Points on a hilly landscape, in no order, each with its height.
From any point a ball takes the steepest step (drop divided by distance) to one of its 2 nearest points. It stops when none of these is lower. Distance is the straight distance between rows; heights are no part of it.
Pogup h=289: [141  94 178 107  99 129 132 144  88  82 146 102  82 129 122  89 124 122
 133  85  60  87 113 122 118 128 104 161 165 167 104 136  90 137 159 122
  71 220  83 103 131 140 136 164 106 139 146 168  97 118 168 121]
Viv h=244: [130 136 165 121 141  93 123 112 154 133 140 129 103 126 131 187 159 143
 129 128 135 135 126 111 133 100 103 122 119 142 130 146 165 122 104 162
 102 101 104 151 158 152 100 126 152 127 139 127 111 157 141 161]
Dom h=277: [152 130 115 133 122  97  79 160 105 101 139 100 139  93 134 132 145 140
 139  91  89 133 145 140 116 139 142 146 134 172 167 158 118 154 100 128
  94 131  88 118 147 132 144 139 139 138  97 158 132 128 138  87]
gan h=242: [156 116 118 142 124 135 103 163 130 130 121 164 140 137 138  99 119 126
 145 129 118 107 103 106 137 178 114 159 171 117 147 106 117 123 135 115
  96 132 153 110 101 152 128 122 140 137 137  92 127 131 124 110]
Vefas h=245: [126 129  73 141 165 114  92 125 151 159 134 116 169 105 123 180  91 152
 197 115 160 116 103 107 146 153 174 108 147 200 166 124 125 146 112 134
 152  73 102 115 118 111 134  95 172 122 138 100  93 109 113  68]
Vikam h=162: [116 111 139 140 127 145 104 128 142 150  93 166 148  93 119 181 123 146
 121 163 210 106 102 170 115 150 148  88 127  88 162 153 156 127  55 121
 156  51  95 139  94 129 131  95 149 117 144  67 149 108 106  93]
losil h=376: [122 117 127 126 135 138 177 131 130 150 115  87  59 135  94 143 107 100
 117  97 115 141 150 122 131 139 126  99 109 151  80 147  68 163 136 133
 139 125  83 129 147 118 171 132 122 155 121 170 143 111 102 162]
pepag h=328: [155  89 150  62 123 145 151 135 100 100 150 107 102 187 111 117  96 141
 154 102  85  92 137 108 133 129 150 164 155 173  78 124  90 143 188 145
  89 199 137 113 112 123 142 172 119 142 149 150  93 118 188 108]
sigib h=473: [ 93  99 179 106 124 160 226 148 130 141 105 171 106 138 115  83 149 101
  95 167 189 103 135  96 126 142  88 106  85  93  97 105 106 131 155 122
 107 138 149 142 130 139 120  94  72 161 192 106  98 136 130 189]
gige h=252: [ 84 113 119 133 105 114 210 189 155 127 122 175 167  96 117  84 127 112
  90 175 135 161  89  87 141 113 130 124  55  99 118  66 127 113 187 115
 127  98 176 159  99 152 100 114  97 128 148 127 109 168 139 138]
Dobe h=612: [106 174  82  52 159  80 153  90 130 148 168  49  69 183  84 184 140 129
 132  73 171 171 153 147 165  96 189  79 114 146  85 149 165 173 140 168
 174  93 147 141 182 117 143 115 122 113 121 164 168 107 120 108]
lolu h=241: [107 112 181  88 142 100 107 119  83 122 129 112  95 124  96 115 135 138
 127  98 133 102 122 132 103 127  96 126 178 152 106 167 107 132 130 142
  76 187  88 114 151 131 128 122 112 150 160 144 120  97 160 103]
kodif h=389: [126 169  57 107 131 115  64  88 142 121 162 116 217 115 146 136 138 146
 152 176 162 135 107 150 138  99 165 131 104 154 174  96 166 114 102 152
 167  93 191 151 143 132  99 101 118  88 137 115 141 121 111  99]
lil h=294: [166 129  99  93 123 107  90 147 133 127 164 130 189 135 180 133 151 176
 128 144 134 142 130 144 127 118 139 164 117 133 161 129 152 126 108 156
 109 124 161 104 143 168 122 149 118 132 120  89 111 132 151 116]
zud h=282: [118 176  97 138 139  95 105 158 145 150 111 143  99 137  78 174 134  93
 172 108 187 132 114 133 144 124 159  98 133 136 169 132 136 160 134 135
 126  87 109 134 124 126 134  58 155 122 154  93 147 132  84  52]
mas h=276: [107 103 100 152 132  81 114 149 130 168 146 132 171  77  95 168 116 156
 156 124 170 109 113 161 129 167 159 102 125 189 141 127  91 159 101 137
 125  84  98 134  96 143 127  99 172 129 153 107 111 129 128 121]
Beka h=243: [162 138 181 101 121  60 127 109 133  98 138 109  96 105 147 177 203 151
 101 102  98 158 127 141 137  75 125 131 108 148  88 172 165 118 115 159
  96 142  92 158 159 132 103 157 141 127 123 172 114 166 162 151]
zepaf h=315: [127 113 127 147 164 106  66 151 112 103 136  93 165  89 117 124  86 165
 180 100 101 110 116 113 104 127 135 140 176 191 196 146 111 156 110 105
 112 146  54  87 135 111 162 125 149 119 105 133 107  94 163  62]
gega h=538: [198 124 212 165 100 123 141 128  82 118 120  91  93  79 134 173 168 105
  92  61  77 112 150 135 114 110  92 124 126 163  98 205 116 138  94 116
 107 168  68 141 179  80 138 166 130 182  78 228 107 171 126 140]
fivi h=286: [194  40 151 117  82 130 134 170 114  80 146 138 131 111 173  73 117 176
 124 108  27 121 118 106 125 135 150 186 136 127 102 122 112 119 155  82
  93 185 124  69  66 134 130 202 114 149 101 135  70 135 201  96]
kegu h=441: [ 96 106  84 158 132 139 232 151 176 144 155 123 104 122 133 154 126 127
  96 159 123 175 137 135 136 135 123 100  39 100  88 108 107 134 129 125
 158  78 108 143 142 137 137 142 111 131  78 137 128 141 105 199]
vuni h=316: [135 101 105 203 103 120 114 187 116 128 114 140 142  48 120 127 142 124
 124 104 104 131 148 156 110 162 126 116 105 149 164 139  96 159  76  97
 128 106  71 111 107 122 156 137 141 172  90 138 130 151 111 119]
zubid h=486: [116 110 162 159 123 123 185 182 139 134 125 141 101  66 142 138 163 142
  69 147 146 147 150 155 114 121  67 102  67  88 115 168 148 115 100 119
 133  80  68 153 150 152 134 139 104 155  93 142 110 156 112 211]
niso h=378: [117 149 100  69 147  89 190 129 142 129 180 123 112 132  86 151  97 150
 130 116 121 194 113 114 130 119 175 122  78 155  36 122  98 143 187 160
 149  82 134 155 138 132 124 132 131 115  83 160 153 126 156 139]
Gav h=461: [131 129  93 147 164 212  90  75 139 125 132 159 202 158 168 164  84 163
 145 171 153  85 145 113 127 115 143 136 156 105 196 121 184 100  88 135
 184  89 172 115 129  88 127 143 121  97 126  72 128 109 110 127]
rek h=443: [128 146 131 137 161 192  35  80 134 120  93 134 159 124 177 159 126 163
 178 137 121  93 137 128 101 128 111 143 172 143 207 151 201 101  81 134
 165 112 129 129 139  95 101 146 144  96 162 107 110 102 124 112]
lafum h=49: [168 107 130 151 134 146 114  97 129  89 131 122 145 101 171 139 160 141
 120 130  67 139 179 139 105 139 138 151 120 129 123 144 148 125  79 113
 123 136 116 125 111  94 121 187 139 121  67 147 141 134 155 167]
mumuz h=421: [102 124 108 148 134 139 214 144 153 169 173 137 110 133  96 194  89 133
 139 127 161 153 171 131 130 149 160  91  43 147  97 126  82 166 110 145
 159  73 118 147 126 136 148 114 160 135 100 124 132 154 119 189]
tevi h=279: [146  67 127 122  83 106 120 189 119 124 113 148 125 103 150  60 123 129
 111 108  70 118 113 119 138 160 141 155 136 116 115 114  98 130 157  90
  94 137 146 101  75 151 120 150 122 148 142 129 110 130 146  98]
Pegim h=331: [126 145 125 130 116  80 171 159 136 171 129 166 116 125  65 127 154  89
  94 140 200 168 127 180 139 153 144  98  79  96  86 125  95 164 153 147
 136  67 134 175 103 150 137  99 139 118 126 125 186 146  96 151]
Pumu h=235: [133 154 104  96 130  92 107 119 115 120 161  72 126 109 115 167 142 144
 121  93 124 167 157 135 126 115 166  99  96 175 150 171 123 175  98 154
 131 108 101 121 182 134 136 103 141 125 108 158 153 117 123 111]
bem h=310: [115  79 128 138 142 127  87 129 140 150 147 144 215  74 147 136  83 201
 162 160 142  94 114 137 107 142 150 137 146 174 143 127 115 126 102 118
 126  88 112 123  86 125 111 129 152 125 137  98  91 110 178 128]
Nes h=330: [119 152 102  90 100 117 106 121 120 134 128 110 153 145 163 114 179 129
 106 150 146 140 120 158 142 112 132 125 118  99 147 124 152 126 110 156
 115 133 168 126 163 161  99 114 104 138 154 104 139 123 117 131]
Ker h=215: [ 87  89 137 177 108  97 162 192 142 127 121 184 140  74  84  57 147 108
  81 179 117 131 109 145 140 144 102 126  95  77 104  85  95 117 174 105
 115 107 149 165  67 146 130 141 104 113 126 132 135 170 123 163]
vavon h=455: [135  85 205 171 115 108 164 157 122 133  92 143  83  90 100 109 122 113
 108  97  99 107 140 125 120 154 108 121 155 123  74 146  91 139 138  80
  89 145  76 136  74  98 152 132 144 163 120 160 119 155 159 155]
nef h=425: [ 92 105 132 126 134  99 142 167 140 130 135 109 122  98  93 115  76 155
 149 121  80 117  85 105 137 121 141 128 153 186  93 118  87 130 191 116
  97 117  78 131 104 132 134 115 151 121 126 153 103 120 167 110]
dav h=507: [129 160 209 150 129  86 115 129 128 128  61 122  60  76 120 121 149 111
  90  95 120 158 105 123 108 135  77 108 141 113 106 191 144 103 128  94
 108 116  61 161 140 119 110 108 158 126 131 172 135 129 104 116]
fod h=362: [128 139 156  95 114 137 154 118 125 156  94 138 111 163 149 149 201 113
  88 136 193 159 124 156 115 153  95 119 119  56 125 163 163 131 100 156
 118 115 158 148 151 149  94 142 116 143 145  91 154 137 120 145]
Pov h=426: [113  75 124  84  91 133 172 111 134 112 180 116 120 148 173 154 148 179
  92 144  92 130 162 174 141  89 166 129  79 126  72 136 112 112 124 156
 119 132 132 124 142 148 128 193 111 130 124 121 100 133 166 196]
fonuz h=131: [133 116 158 115 133 125 141  87 110 113 133 135  82 158 123 112 174 109
  87 132 122 123 145 152 126 136  98 138 143  93  73 130 117 118 120 148
 104 170 142 140 147 126 149 172 108 132 121 138 163 133 136 201]
rutul h=307: [132 175 117 167 137  77 117 136 154 152  97 164 117 124  73 139 162  75
 134 130 183 157 121 148 142 143 128 109 113  95 141 122 140 144 127 119
 134  81 113 169  88 120 125  83 167 105 120 114 184 163  80  97]
gup h=195: [175 103 157 136 116 141 126 113 108 120 113 158 115 145 158 101 156 116
 107 113 117 106 134 115 107 178  83 163 175  92 115 127 137 117 104 117
  90 181 149 104 101 138 119 163 124 145 136 104 126 134 137 149]
Fif h=123: [113 110 136 143 119 119  89 130 123 157 110 117 117 118 136 148 133 137
 137 111 124  84 148 113 141  80 126 102 131 169 172 132 106 155 103 129
 110 144  98  85 156 141 140  73 142 156 190 113 105 122 102 109]
marep h=347: [136 134 129 153 170 152  81 100 108  93 145  77 134  97 131 125  70 137
 190  94  55 120 125  71  92 106 129 135 180 214 182 141 110 130 131  93
 140 193  76  71 129 100 148 132 155  99 105 167 118  78 144 101]
nofa h=499: [167 118 142 123 147 151  89 130 137 129 102 150 184 153 190  90  67 171
 173 119 127  81  84  71 132 135 125 179 201 137 169  93 156  96 148  88
 110 152 142  61 122 123 111 101 135 131 153  77  54  80 165  60]
durog h=334: [186 159  89  99 156 120  26 108 128 103 164  93 198 136 188 134 165 171
 159 144 111 145 152 133 126 106 150 167 136 168 198 146 197 133  96 154
 135 156 163 114 167 123 125 125 121 106 136 125 115 101 146 114]
nitip h=424: [110 157 116 153 139 176  33  93 130 102 131 147 168 111 156  97  85 133
 182 160 107  83 102 115 107 115 112 158 178 165 199 102 149  91 121 112
 156 132 142 128 130 109 105 118 122  89 150 106 117  90 127 116]
relor h=568: [136 179 102 137 131 176 153  63 133 117 129 105 120 181 145 112 122  69
 110 131 115 165 128  78 140 126  97 137 138  89 129  91 160 104 131 128
 165 165 171 126 141 118 120 130 126 109 108 137 156 136 105 160]
rigo h=168: [ 91  90 150 153 129  77 119 126 134 103 126 163 140  86 126  86 160 140
 102 155  93 117 109 156 126 114 101 147 148 109  97 107 123  89 147 114
  98 135 130 147  82 127 112 176 114 104 129 134 128 148 156 156]
tid h=509: [101 133 150  93  92 131 151 152 134 128 121 176 151 136 141  96 143 129
 137 157 165 110  72  98 127 105 115 137 106 123 133 110 120 115 168 127
  78 125 171 124 166 170  49  58  87 166 195  86  88 116 148 112]
Vipif h=560: [136 178 144 157 125 124 148 169 132 164 106 143  43 160  79  98 115  57
 110  99 137 167 134 148 135 146  93 125 131  76  95 139  99 139 168 124
 134 128 110 158 111 132 171 116 138 137 109 151 178 147  79 138]
Runid h=524: [100 176 121 103 120 122 133 144 143 132 136 167 162 140 108 127 113 114
 150 176 191 129  72  99 134  98 125 124 105 113 149  97 137 112 161 147
 119  92 177 156 156 159  78  51 107 132 148 100 138 134 113  95]
silam h=491: [104  68 185  94  80 160 175 143 124 132  93 161 134 112 164  80 137 135
  95 148 135  84 114  91 120 126  92 120 110 117 113 123 131 119 146  99
 104 133 142 115 114 150  59 109  79 174 212 104  66 127 161 149]
kalug h=402: [114 124 146  93 135 113 191 117 155 103 147 106  90 120 110 134  97 140
 128 126  77 165 102  74 132  94 132 132 109 161  43 126 108 115 190 131
 132 136  92 146 125 121 114 150 124 124 107 172 104 133 160 147]
numaf h=530: [188 164 164 155 153 142  79 108 112 107  79 125 121 117 178 138 119 128
 145  82  99 133 148  86  92 167  95 154 181 130 172 168 183 111 100  87
 136 158 108 108 100  97 119 138 174 109 111 142 108 125 115  88]
zino h=365: [161 176  79 114 131  87   5 135 138 121 131 110 199 104 155 118 132 172
 170 145 146 125 103 151 114 105 148 155 126 174 205 131 148 131 110 140
 132 106 149 121 159 147 118  88 127 102 152 113 120 106 104  56]
rarap h=361: [121 111 111  79 158 112 133 128 102 142 139  90  92 185  64 153  92 128
 160  81 138  97 149 122 144 134 160 116 166 194  89 120  84 167 182 158
 105 156 141 124 138 127 162 130 135 142 158 150 125 102 145  98]
rimer h=516: [193 119 158 160 130 134  71 134 149 115  78 133 146 107 201 108  88 176
 162  99  89 103  96  68 106 156 105 168 196 144 178 145 164 103 128  72
 112 141 110  73  98 125 109 123 163 126 143 104  67 114 141  87]
napug h=238: [178  68 122 117 136 109 115 161 136 103 125 111 179 124 196 100 114 180
 154 109  65 122 120 113 122 137 141 189 153 142 149 113 145 118 136 100
 114 162 101  78  86 118 121 201 122 132 112 123  52 105 194  74]
veroz h=583: [ 97 175 108 147 110 166 148 155 131 142  84 123  99 142 141 112  60  80
 127 112 130 141 114 101 142 128 110 117 149  89 153 117 140  96 147  89
 162 118 110 115 102 127 138 102 133 131 119 121 127 123  73  72]
kibi h=385: [163 161 156 109 130 131 105 109  92 158 114 111  98 165 119 153 210 106
 105 104 173 150 172 180 119 152 112 117 131  80 129 183 153 163  79 165
 122 138 154 155 179 129 135 132 133 157 124 130 177 142 117 146]
duzo h=477: [109 105  62 139 132 120 149 197 118 155 144 137 121 161  72 145 119 106
 152 108 140 116 145 161 151 179 167 125 133 156 132  94  95 175 136 152
 109 122 128 127  93 140 180 147 142 140 124 109 138 133 126 104]
zug h=355: [112 144  60  70 113 153 143 117 133 109 167 108 170 139 158 108  92 144
 125 149  87 162  95 110 143 107 172 147 111 142 104 110 128  98 175 148
 154 116 171 132 155 131 108 152 106 128  92 151 123 110 139 104]
tubun h=280: [115 156 146 148 173 118  96 107 160 145 125 153 126 150 108 192 146 129
 172 142 177 117 118 121 127 123  96 122 154 111 170 135 179 115  92 157
 117  91 135 154 132 123 103 118 149 108 142  87 132 149 120 119]
lafal h=124: [181 114 171 166 125  88  79 118 109  82 124 140 136  75 176 113 173 145
 118 113  59 126 135 154 103 111 116 169 160 135 111 153 155  78 106  98
 102 166 108 129 112  93 127 208 136 133  59 171 125 154 165 144]
Lak h=107: [137  96 150 163 152  97  64  99 120  93 136 156 171  89 168  92 145 156
 130 144  84 112 113 154 100 104  96 181 183 132 143 117 158  83 103 109
  99 174 125 112  90 106 129 191 118  94 115 120 122 123 173 142]
Vigul h=444: [141 165 179 110 119 117 212 138 129 175 111 144  89 158  84  76 184  67
  74 137 200 190 176 185 123 140 117 106  33  65  64 133  89 191 162 153
 165 104 137 181 154 119 158 127  94 139 134 166 194 155 117 211]
pak h=346: [118 101 107 193 133 122 148 152 113 162 133 110 116  63  96 138 140 114
 106 121 102 139 162 157 110 135 110 103  84 164  97 139  76 151  99 122
 138 136  73 131 128 126 161 139 144 163  82 182 145 157  98 173]
Voma h=423: [107 108  65 154 124 165 115  96 134 111 151 154 196 132 126 105 113 120
 108 188 138 109 121 154 140 149 159 125 126  89 146  80 104 111 117 139
 158 106 184 131 111 120 138 140 109  81 109  89 173 116  96 131]
zufep h=401: [114 112  84 123 146 167 173 100 143 150 150 116  95 172 103 175  87 110
 147 122 146 127 156 107 152 139 167  92 107 157 103 108  85 152 121 147
 154 100 139 117 156 124 170 129 136 149 112 118 144 118 110 164]
mupo h=593: [113 193  83 114 151 155  98 100 130 118 121  94 131 151 160 139  73 118
 154 120 138 148 129 101 136 102 144 123 150 106 178 119 177  97 108 108
 188 124 129 103 138 112 147 102 129 109  86 120 144 104  85  56]
Sudu h=121: [179 108 139 142 117 186 101  90 136  74  95 140 156 120 212 114 157 151
 104 133  78 122 157 125 100 167 126 167 150  92 161 144 195 106  83  94
 147 131 146 107 100  94  96 196 119 100 113 111 126 109 151 156]
Moki h=43: [ 73 124 106 137 120 166 129 120 138 150 130 136 151 116 131 152  84 134
 156 150 160  83 132  96 154  66 154  84 104 161 170  95 120 130 111 129
 167  94 115 106 152 124 141  59 126 147 158 100 105 125  95 118]
Nem h=422: [103 114 124 167 158 150 136  97 137 141 133 161 113 147  59 149 109  98
 150 147 175 106 149 107 140 147 134  98 138 126 120  92  94 149 117 144
 142 122 139 141 102 112 174 102 148 118 128 101 173 142 115 163]
lobu h=394: [169 123 164 122 113 106  54 108 128 107 100  76 119 120 183 137 167 164
 141  88  75 103  92 124 115 105  97 151 170 175 184 174 152 122 104 126
  85 166  90  90 195 142  80 133 134 122 196 138  63  84 129  73]
Mef h=537: [104 178 144 128 121 136 144 122 137 143 106 174 104 192 107 105 157  69
 142 160 158 124 112 119 143 106 101 136 117  67 129 108 129 115 188 139
 105 135 210 152 148 139  70  70 114 124 171 102 154 147  90 130]
fasa h=343: [ 89  78 113  95 147 145 122 107 117 144 181 143 194 144 115 159  69 182
 159 165 190  77 127 141 134 125 172 111 140 167 126 112 101 116 106 152
 134 101 136 116 125 143 137 121 127 127 138  83 103  93 170 136]
fegus h=464: [124 101 115 176 118 158 185 124 168 123 117 114  92 115 161 141 163 116
  88 150  95 128 140 119 142 122  85 110  93 101 127 116 142 121 103 124
 148 113  90 128 149 142 130 157 118 137 106 131 114 153  95 220]
fevuf h=450: [124  84 153  99  94 127 147 137 143 127 147 179 149 118 165 128 131 174
 102 158 128 122 126 140 131 131 160 135 102 108  98 140 107 115 141 135
 112  79 161 137 106 155 101 151 135 123 146  89 112 144 158 176]
kekeb h=581: [136 165 148 122 103 129 163 106 129 116 102  85  92 156 162 113 168  90
  87 127 109 157 133  99 133  84  65 132 112  95 123 115 170 115 127 125
 131 198 125 121 152 139 112 116 104 137 149 154 119 149 106 162]
Todad h=474: [168  56 226 174  81 122 123 167 114 104  84 141  67  83 142  97 136 137
 119  72  59  64 118 127 125 159 108 142 189 118 112 164 115 128 122  60
  69 149  70 107  86 113 129 150 145 165 131 145  84 144 166 133]
gudaf h=113: [ 93 138 125 108 121 150 153 130 139 158 112 142 152 116 118 170  80 130
 125 156 223 119  98 122 136  99 161  75 109  96 151 131 151 119  93 116
 171  54 101 126 124 125 131  54 126 136 137  91 132 111  90  80]
Zap h=442: [ 89 132  80 168 117 137 170 117 146 133 139 144 172 146  98 106 145  82
  77 193 186 131 104 160 148 128 115 108 104  46 147  82 121 114 129 146
 159 110 176 151 113 132 144 122  92  86 120  94 177 155  68 135]
menob h=557: [131 172  89 142 128 138 133 103 140 115 136  89 137 160 144 117 109  93
 140 123  74 151 113  76 137  94  90 161 143 155 142  68 175  95 156 132
 142 196 163 122 119 125 109 145 131 105 130 162 109 148 120 115]
duv h=324: [126 152  59  70 101 118 138 164 102  99 148  97 156 140 123  67 132 132
 101 112  76 176  91 122 140 124 146 152 113 146  99  81 126 137 195 150
 125 174 171 119 142 162 122 132 101 132 122 159 146 121 138  85]
dad h=360: [149 151 134  97  81 124  77 111 131 118  95  84 124 148 194 127 200 136
 117 124  95 124 118 144 139  96 120 143 130 133 158 152 169 124 117 138
 104 159 159 117 181 143  67 105 117 137 197 130 102 113 123 107]
pokob h=380: [122 143  21 102 124 170 151 114 145 109 188  89 172 175 156 131 116 145
 128 158  98 165 129 146 156 130 202 134 107  95 119 106 133 116 144 149
 166 105 202 122 172 125 143 151 113 109  47 120 154 114 119 134]
maro h=405: [116 159 144 130 146 145  37 103 103 125 119 138 143 116 105 109  82 127
 186 140 138  85 103 106 107 125 116 132 192 149 169 124 117 109 135 110
 130 163 135 111 124 126 122  61 136 113 164 112 133  86 108  74]
Fuge h=188: [166  98 197 115 126  91  95 112 125 100 110 119 116  99 179 154 170 174
 118 114  71 120 118 142 120  90 118 161 158 143 110 178 173  86 109 119
  98 149  84 127 126 119 100 204 140 131 129 152  81 135 177 120]
nukiv h=521: [157 148 207 158 122 127 143 131 115 136  87  87  45  98 129 153 132 104
  93  71  81 140 158 120 116 109  86 108 125 125 107 203 125 132 119 101
 135 139  43 145 146  91 143 133 151 149 108 209 123 151  95 135]
dagin h=479: [119 127  99 155 147 187 134 111 136 125 103 143 190 156 178 117  52 136
 152 134 128  91 123  78 133 120 140 154 176 113 173  79 162  89 118  97
 160 132 155  88  96  92 127 142 123 122 121  92  89 107 131  81]
kedo h=400: [110 106 119  77  99 148 205 107 129 121 199 147 121 180 136 158 111 154
 105 153 145 134 165 138 149  98 176 116  53 137  78 110  88 128 148 176
 133 117 194 136 163 155 133 150 111 123 134 113 130 139 157 225]
Dusu h=438: [120 114 182 181 135 128 140 135 121 148 100 178 110 112  73 118 148  92
 121 133 158 101 151 138 119 165  99 113 145  97 105 128  96 145 113 113
 107 127 112 162  85 106 149 116 150 141 128 119 161 169 130 169]
dezo h=458: [110 142 172 115 135 139 206 126 125 144 102 164  92 165  73  76 184  64
  98 169 214 127 152 139 131 147  98 103  65  83  88 101  86 159 168 143
 126 135 163 175 154 132 132  90  84 130 181 124 165 137 110 200]
Fiba h=492: [135 117 206 160 105 106 103 167 133 110  59 146  85  79 140 100 120 144
 124  94 106 116  96 123 110 153  97 128 180 103 142 174 145 105 129  65
  82 109  73 114 100 128 110 113 155 146 139 117 100 124 145  90]
Suges h=288: [105 114  90 119  84 119 184 171 131  99 133 126 151 108 135  68 151 114
  83 145  76 179 109 119 130 136 128 153  66 113 105  81 124 127 165 122
 134 146 159 135 104 152 106 173  89 135 120 156 118 151 156 133]
vato h=548: [100 169 125 123 127 132 149 140 125 148 127 145  79 197  83 100 108  76
 125 136 126 129 133 128 155 116 105 144 141  79 100  92 112 107 195 154
 126 154 184 155 113 133 147 127 124 112 138 136 165 154  96 130]
dabot h=209: [116 112  97 167 145 145  81 140 157 156 100 147 163 111 131 166  87 157
 190 146 187  86  81 140 138 154 151 108 184 129 180 122 141 123  97 106
 157  61  88 109  95 113 151  97 166 129 147  52  94 107 110  61]
dalos h=445: [115 152 130 146 162  86 123 162 123 142 133  98 116  99  60 138  94 127
 160  98  99 152 114 114 112 139 112 131 150 174 107 145 115 137 170 132
 111 129  86 160  92 107 140 135 160 117  86 186 131 155 147  98]
Gosa h=603: [107 183  82  82 157 117 123 108 135 150 149  81 113 177 121 161 120 107
 136 120 164 157 142 130 156  94 159  97 130  99 139 131 168 135 123 146
 166 104 154 136 148 119 135 102 118 113 111 130 162 133  92  83]
bazan h=187: [114 121 119 135 112  87 152 127 116 150 130  98 110 111 125 162 182 118
 106  99 149 132 166 143 147 114 143  83  73 178 132 132 108 180  92 149
 128 123 101 124 166 147 133  91 140 145 174 142 123 139  99 160]
tobe h=468: [111  83 133 145 108 122 152 148 135 143 156 193 175 128 115 141 123 143
 105 168 188  99 139 178 139 159 171 111  90  95 130 119  85 137 113 136
 119  73 176 146  89 158 129 118 148 104 148  59 148 148 124 173]
Zed h=183: [198  61 107 131 142 155 106 115 150  74 139 144 184 113 222  98 131 190
 135 151  46 124 140 118 101 164 149 194 149 125 132 140 162  89 127  88
 140 150 143  89  81  92 105 227 108 107  94 117  75 102 181 133]
fufe h=406: [130 183 159 127 132 178 118  75 101 146 115 105  82 166  92 124 172  82
 107 129 176 148 191 136 116 126  91  97 109  78 147 147 138 164  84 152
 167 163 142 139 172 120 162 104 112 148 120 138 201 146 101 178]
zukef h=384: [110 151 125  92 151 136  94 106  90 145 123 119 108 171  66 124  87 111
 169 103 163  88 127 102 132 133 143 105 183 162 127 128  82 145 164 136
 117 164 156 111 148 127 138  58 127 145 178 128 140  79 110  61]
radu h=191: [107 113 199  80 138  95 129 108  92 130 110 155  69 142 103 112 189 135
  96 126 163 117 119 176 111 130  91 126 147  92  62 159 116 119 126 156
  69 168 126 135 163 148 119 136  98 155 175 125 139 112 152 143]
zuleb h=372: [106  86  95  99 140 167 147  84 117 127 203 146 187 171 127 149 109 159
 128 166 163 100 156 139 134 119 152 129 116 157 126 106 112 121 117 178
 118 130 196 126 142 138 127 167 107 113 144  90 124 118 167 183]
zibi h=460: [120 141  77 132 145  83 133 175 104 140 161 106 121 120  49 146 134 118
 142  87 111 150 147 174 129 156 147 130 115 180 104 125 106 175 153 164
 119 125 117 164 116 133 151 151 142 128  90 174 158 143 138 112]
bula h=356: [110 143  61 105 125  79 198 168 145 160 164 141 135 128  66 146  96 117
 110 122 171 182 104 147 153 133 193 101  56 145  69  94 106 155 172 143
 156  57 144 158 112 148 134  98 147 106  96 149 171 133 113 121]
bim h=572: [116 200 108 137 126 151 152 132 126 155 108 128  69 168  83 108  96  56
 114 127 195 169 116 123 146 129 101  96 122  61 132 120 129 117 144 123
 176 124 121 132 130 144 170  68 118 122 107 121 184 124  48 109]
Nisal h=377: [119 126 112 189 161 166 114  95 112 101 131 101  95 111 123 132  87 107
 169 104  59 126 160 111  96 132 120 133 160 151 142 124 105 118 105  88
 155 195  86  92 109  96 166 155 149 111  60 161 151 108 122 145]
Foro h=543: [187 165 125 118 149 158  99  96 110  96 124  92 136 158 177 133 104 108
 166 100  67 138 151  82 111 146 119 178 179 162 149 136 168 105 149 111
 147 217 141 113  99 101 113 163 142  97 128 166  95 115 143 101]
Fefuf h=427: [126 182 185 102 141 144 166 118 116 178 115 123  65 161  74 134 160  79
  94 130 224 178 172 166 114 124  99  80  69  61 103 171 125 176 108 156
 170 104 115 176 175 128 166  97 100 145 120 155 200 139  98 177]
pofi h=403: [100 153  40 119 123 184 113  72 128 114 163  88 159 159 117 121 117 120
 123 180 140 140 134 169 153 127 179  99 111  89 128 105 120 123 110 146
 197 108 183 137 162 113 160 114 107 102  72 118 192  99  87 147]

Where does a ball stop that starts at each point below?
tobe -> Lak
fevuf -> Moki
Zap -> Lak
tid -> lil
relor -> fonuz
kekeb -> fonuz
Gosa -> lil
Gav -> fonuz
losil -> Moki

Call two points neighbours if one is among the 2 nearest of the other. Go from one point of each pair to the other, from neighbour to neighbour, staying as low as possible. Name the highest point that can't be avoided.
lil / fonuz -> lobu
Lak / fonuz -> fivi
lafum / Lak -> lafal
